Points on a hilly landscape, in no order, each with its height.
A ball rolls from a point to whichever of its 2 nearest points has the largest drop for the distance, and stops where none of them is lower. Distance is the straight distance between rows; heights are no part of it.
sov (h 21.7): -6	50	57	4	-38	6	-2	-18	39	6	-13	-25	24	84	-28	31	-11	-46	46	54	23	41
degu (h 15.7): 32	18	-36	45	3	-6	-9	3	-61	56	32	-19	23	-43	-28	-17	-34	-31	-29	-8	18	-44
pafin (h 39.4): -9	-5	7	5	-27	-37	71	-21	61	-3	-31	46	3	11	44	-8	6	8	2	-3	24	30
didov (h 31.7): -33	28	-36	37	14	31	39	1	-19	37	-23	-15	-6	-16	-8	-33	6	12	-59	30	4	-2
Ketot (h 23.7): 10	54	-50	-9	35	-69	-2	-27	-32	19	14	94	42	-29	32	5	-27	8	-6	-47	56	-40
Pipa (h 25.2): -1	19	23	-2	-24	5	25	-4	-11	-4	-14	-12	18	34	-5	31	9	-24	3	24	33	-17
tiban (h 29.5): 5	21	-57	79	7	44	38	-7	-17	26	3	-59	-21	11	-22	-7	1	-1	-50	37	-12	-15
mor (h 9.0): -12	-2	4	-1	-20	6	-71	13	22	-8	37	-37	33	21	-61	9	-16	-62	24	20	-29	15
sez (h 19.5): 21	-23	38	-63	17	10	7	-25	-71	2	-3	51	3	4	41	58	3	47	6	-50	49	-32
nedi (h 46.3): 8	-47	26	8	-31	4	-3	-1	57	-24	-48	-12	-36	-24	43	-52	-11	59	-39	-12	-17	-26
fanep (h 17.7): 7	15	-33	8	29	-50	45	-32	-44	5	46	73	49	12	39	44	19	19	29	-47	29	-11
ligi (h 20.1): 29	3	36	7	-38	-52	-17	19	-11	34	29	-33	32	5	-25	15	13	-41	28	2	-21	12
zego (h 34.1): -9	-8	-24	-27	-3	42	22	-19	34	-46	-40	-5	-12	31	47	16	-15	4	-23	7	12	-38
pivo (h 12.9): 15	-15	68	-56	-35	0	-54	10	8	-65	43	-31	-19	27	25	30	-26	-6	71	20	11	65
peki (h 34.2): -47	-1	-26	13	35	20	46	-3	17	31	-14	12	11	-22	-11	-60	7	11	-49	14	0	44
des (h 23.3): 1	50	36	-13	-33	-5	5	0	7	-15	-3	-15	19	55	-15	78	9	-48	67	24	49	12
toneg (h 35.9): -24	13	-27	-9	32	-7	-27	21	7	39	-11	45	15	-58	-39	-51	-5	-11	-38	-13	-2	-7
vaga (h 48.5): -28	-15	23	-66	11	10	-27	36	45	3	-32	20	-23	-3	-16	-2	28	27	-9	14	9	26
Nanu (h 35.2): -9	11	-46	46	8	-34	49	-32	28	-7	24	29	23	-16	13	-43	6	3	-35	-6	-22	-21
kedeg (h 10.7): 35	10	15	-48	11	-40	-13	16	-17	-5	3	79	-7	21	-27	85	42	-1	95	-4	39	-20
kagal (h 16.6): 3	-10	18	-38	-5	43	-28	-1	3	-13	-39	-53	-48	43	-34	-25	-9	38	-11	78	-28	-3
vakod (h 27.3): -9	-9	-44	70	3	58	12	10	11	15	-10	-74	-58	-1	-38	-26	28	17	-32	30	-56	3
Sog (h 28.5): 2	54	-60	-35	20	-57	13	-22	18	4	-31	107	29	-26	28	-19	-25	-2	-20	-36	23	-40
Nisab (h 31.9): -23	-50	4	16	54	-21	-15	25	20	-37	-11	40	-21	-69	22	-83	17	56	-7	-35	-62	-8
Borul (h 62.3): -12	-15	-51	35	0	56	-6	-30	59	-20	-2	-13	-2	-25	8	-47	-48	-30	-51	-56	-22	-21
Biz (h 11.9): 0	37	-16	17	-3	-10	-2	27	-63	56	1	-52	6	11	-54	-2	5	-21	-16	58	-10	6
ton (h 5.1): 15	-18	34	-33	-8	16	-42	1	-9	-15	12	-38	16	16	-31	38	-35	-61	15	3	-7	7
nel (h 27.7): -13	24	-17	-38	13	21	8	26	-30	-10	15	-17	20	24	4	67	14	-14	4	3	47	-22
Vin (h 11.7): 21	11	3	-65	22	-15	31	-13	-34	-8	-38	70	4	33	38	56	11	23	25	0	39	-32
mib (h 74.6): -9	-45	24	27	-7	43	-43	49	29	-31	19	-45	-39	-50	2	-54	5	26	14	-5	-34	30
nik (h 30.1): 3	9	-10	22	-14	75	21	-42	5	-1	-32	-44	1	48	-17	-4	-55	-51	-26	33	5	29
lef (h 13.8): 21	32	-2	-41	10	-56	-18	21	-38	43	21	73	20	-3	-14	48	27	-10	50	-31	59	-19
kun (h 40.8): -11	-26	-33	23	69	1	10	-3	26	-14	-10	29	-25	-80	27	-80	5	33	-51	-49	-49	-29
Tabam (h 34.3): 1	-31	-4	51	-23	44	-7	-5	0	-5	33	-69	-11	-18	-22	-12	-34	-50	-18	-20	-32	29
Kogep (h 65.8): -50	-12	-53	11	51	53	-13	17	42	-34	8	-17	-8	-50	15	-37	-9	-9	-50	-51	-28	4
sofu (h 32.5): -13	25	-50	20	15	-49	10	-8	-18	27	13	65	39	-41	1	-56	-7	-12	-34	-12	2	-17
tezal (h 7.4): 25	20	-6	-56	30	-19	28	-9	-16	-31	-22	96	-26	26	0	94	25	17	76	9	41	-22
Gop (h 7.3): -10	-11	-8	-37	-19	-30	-10	32	44	-33	14	61	-10	16	23	78	57	38	68	-35	32	-20
zakos (h 42.8): 21	-40	30	16	-35	-17	23	-1	39	-5	-24	-14	-22	0	16	-39	11	18	-12	6	-24	5
sek (h 12.4): -6	-7	-15	9	-13	-46	33	15	2	-6	22	39	18	32	42	86	72	36	66	-41	32	-27
nof (h 18.5): 7	2	31	-15	-19	-55	-36	29	-28	41	45	12	13	11	-38	38	53	3	49	-5	-1	10
dazaz (h 9.2): 27	-40	9	23	3	-28	2	-16	-44	-9	39	5	24	-29	19	5	-3	-12	-14	-62	-18	-26
Bisot (h 20.6): 28	25	-17	32	14	-58	53	-40	-75	15	43	25	54	-8	40	13	-25	-5	-2	-18	36	-24
pusor (h 13.4): -29	34	16	-5	18	1	-6	21	-35	53	18	-29	15	22	-46	19	5	-30	-8	54	14	60
pov (h 17.1): 10	-14	59	-28	-45	-5	-11	1	18	-61	5	-38	-25	40	21	0	-18	14	57	64	7	78
vap (h 15.4): -33	20	31	-20	7	-26	2	25	-6	59	5	3	-10	-6	-49	-14	26	7	-2	41	4	56
vif (h 39.9): -10	-16	-35	-7	-5	41	5	-14	65	-39	-42	-23	-35	-13	42	-38	-4	29	-42	-9	-13	-33
Pufam (h 23.0): 16	-16	-25	25	-13	61	-16	-9	15	-22	-43	-52	-70	18	-31	-31	-8	22	-25	34	-43	-21
Zot (h 23.2): -20	-23	-1	14	24	-21	7	28	-3	-19	22	11	-6	-36	-7	-54	22	37	-4	9	-49	19
rori (h 8.2): 35	-29	64	-29	-51	-3	-38	0	-4	-38	12	-36	15	26	15	39	-46	-40	41	-6	0	9
tuv (h 39.5): -28	0	-23	-34	37	-35	-27	40	25	16	-5	73	15	-43	-8	-20	29	-4	-8	-50	0	11
pupep (h 59.8): -1	2	-59	15	8	26	-34	-25	46	-21	-15	31	4	-15	-7	-45	-36	-14	-43	-16	-41	-44
ror (h 28.7): 10	41	-27	19	-2	39	46	-41	-15	22	-42	-2	18	32	-2	10	-52	-51	-45	28	49	-12
nebes (h 8.1): 13	-41	31	-5	-11	-49	-3	-13	-45	-11	51	48	26	-5	28	30	20	30	31	-61	3	4
kaga (h 32.1): -19	-21	14	2	-6	85	-11	-11	14	-13	8	-53	-14	13	-11	-4	-53	-46	-21	7	-15	63
fetat (h 13.3): 27	48	-24	49	-18	-4	-20	13	-30	74	-18	-32	11	1	-46	-26	-19	-30	-20	40	28	-40
Pup (h 8.7): 30	30	71	-32	-26	-11	-42	-16	-13	30	-25	-64	-20	29	-41	9	-23	-36	6	48	-12	17
Tove (h 16.3): 26	26	38	-27	-4	-36	-11	22	-50	57	1	17	16	6	-16	47	37	-2	36	5	57	-19
lata (h 20.0): 2	1	68	-16	-39	21	17	-27	19	-35	-19	-30	7	66	5	16	-33	-31	37	47	10	58
Gug (h 18.8): -28	-13	20	5	12	-6	23	27	-23	7	20	3	2	13	-23	-13	33	35	-1	34	-34	27
Pep (h 36.6): 45	-39	30	31	-30	26	-15	15	-62	-22	25	-85	-17	-12	19	-2	-30	1	23	-7	-63	44
kupud (h 43.4): -30	3	5	-94	34	-19	-49	41	30	34	-3	53	-6	-31	-18	6	30	24	11	-23	20	23
kufop (h 14.9): 18	-22	-23	28	23	-5	-18	-11	-39	24	15	-2	-3	-52	-4	-16	-21	-26	-38	-43	-11	-38
tudi (h 31.3): -30	33	-48	-60	18	55	-1	27	5	-9	-8	7	12	22	-10	50	2	-4	-28	11	27	-33
mana (h 53.4): -16	5	27	-61	-16	14	-73	11	68	-7	-23	3	-10	29	-36	2	6	-14	9	19	6	-6
Bem (h 10.4): 13	16	20	2	-17	12	-40	6	-23	47	-21	-90	-30	28	-57	0	1	-24	-10	51	-33	3
ker (h 48.9): 4	-19	-45	44	63	6	19	-29	-6	-11	11	-9	-34	-66	44	-35	30	39	-55	-49	-30	-44
zipu (h 76.6): -24	-37	2	68	-7	16	-32	29	41	-55	34	-30	-15	-34	-8	-71	-1	21	16	5	-70	49
sas (h 15.1): -4	11	-15	18	0	-41	39	-20	-47	19	51	67	24	26	18	84	36	23	82	-59	55	-11
vumu (h 56.8): -21	-5	-14	-9	-7	11	-23	13	48	-9	-2	-2	11	9	-27	-19	-1	-9	-16	7	-24	-24
fudig (h 30.0): -15	22	-30	-23	26	22	54	-53	1	-37	-37	20	-3	16	62	9	-34	3	-48	-2	23	-28
bavof (h 35.5): 36	-20	13	54	-25	36	-42	11	-23	-14	27	-93	-21	-2	-15	-12	-41	-42	27	1	-79	60
Mif (h 26.4): 27	34	-24	10	15	11	75	-43	-22	12	-26	1	10	5	52	13	-34	-4	-58	2	47	-42
lir (h 21.5): 14	-19	4	41	-33	-18	-4	14	-10	-21	19	-39	15	20	-2	4	0	-14	19	26	-47	10
sil (h 16.7): -10	-41	10	-36	-8	-7	-27	32	15	-38	18	10	-16	-7	32	33	48	47	42	-21	3	-12
gepez (h 23.6): 30	40	-7	54	1	-5	51	-48	-62	28	-2	-19	24	-10	35	1	-28	-19	-33	-7	51	-47
meve (h 70.6): -49	-33	-11	10	29	52	-51	38	60	-24	-5	-26	-19	-65	-9	-53	16	21	-24	-24	-35	7
sadiz (h 13.2): 15	-32	52	-23	2	-11	31	-29	-75	18	14	41	11	1	24	33	24	54	45	-48	39	-2
rotid (h 37.2): -37	-12	10	7	-3	-17	49	5	36	16	-8	31	12	-35	33	-36	15	31	-25	-18	17	38
sedus (h 11.3): 31	3	74	-39	-22	-4	-24	-18	0	1	-42	-58	-42	52	-15	-2	4	16	19	75	-11	30
Podal (h 37.6): -19	1	-56	93	15	-8	19	-15	36	-15	18	2	17	-12	-15	-54	8	0	-28	1	-61	-11
zotu (h 41.0): 14	-21	45	-11	-51	-32	36	11	61	-9	-45	21	-13	9	37	-27	7	31	24	10	11	21

For each start below, name the point where the ball stops.
meve: sofu
zakos: Pup
tiban: Pup
tudi: ton
bavof: Gop
ligi: tezal
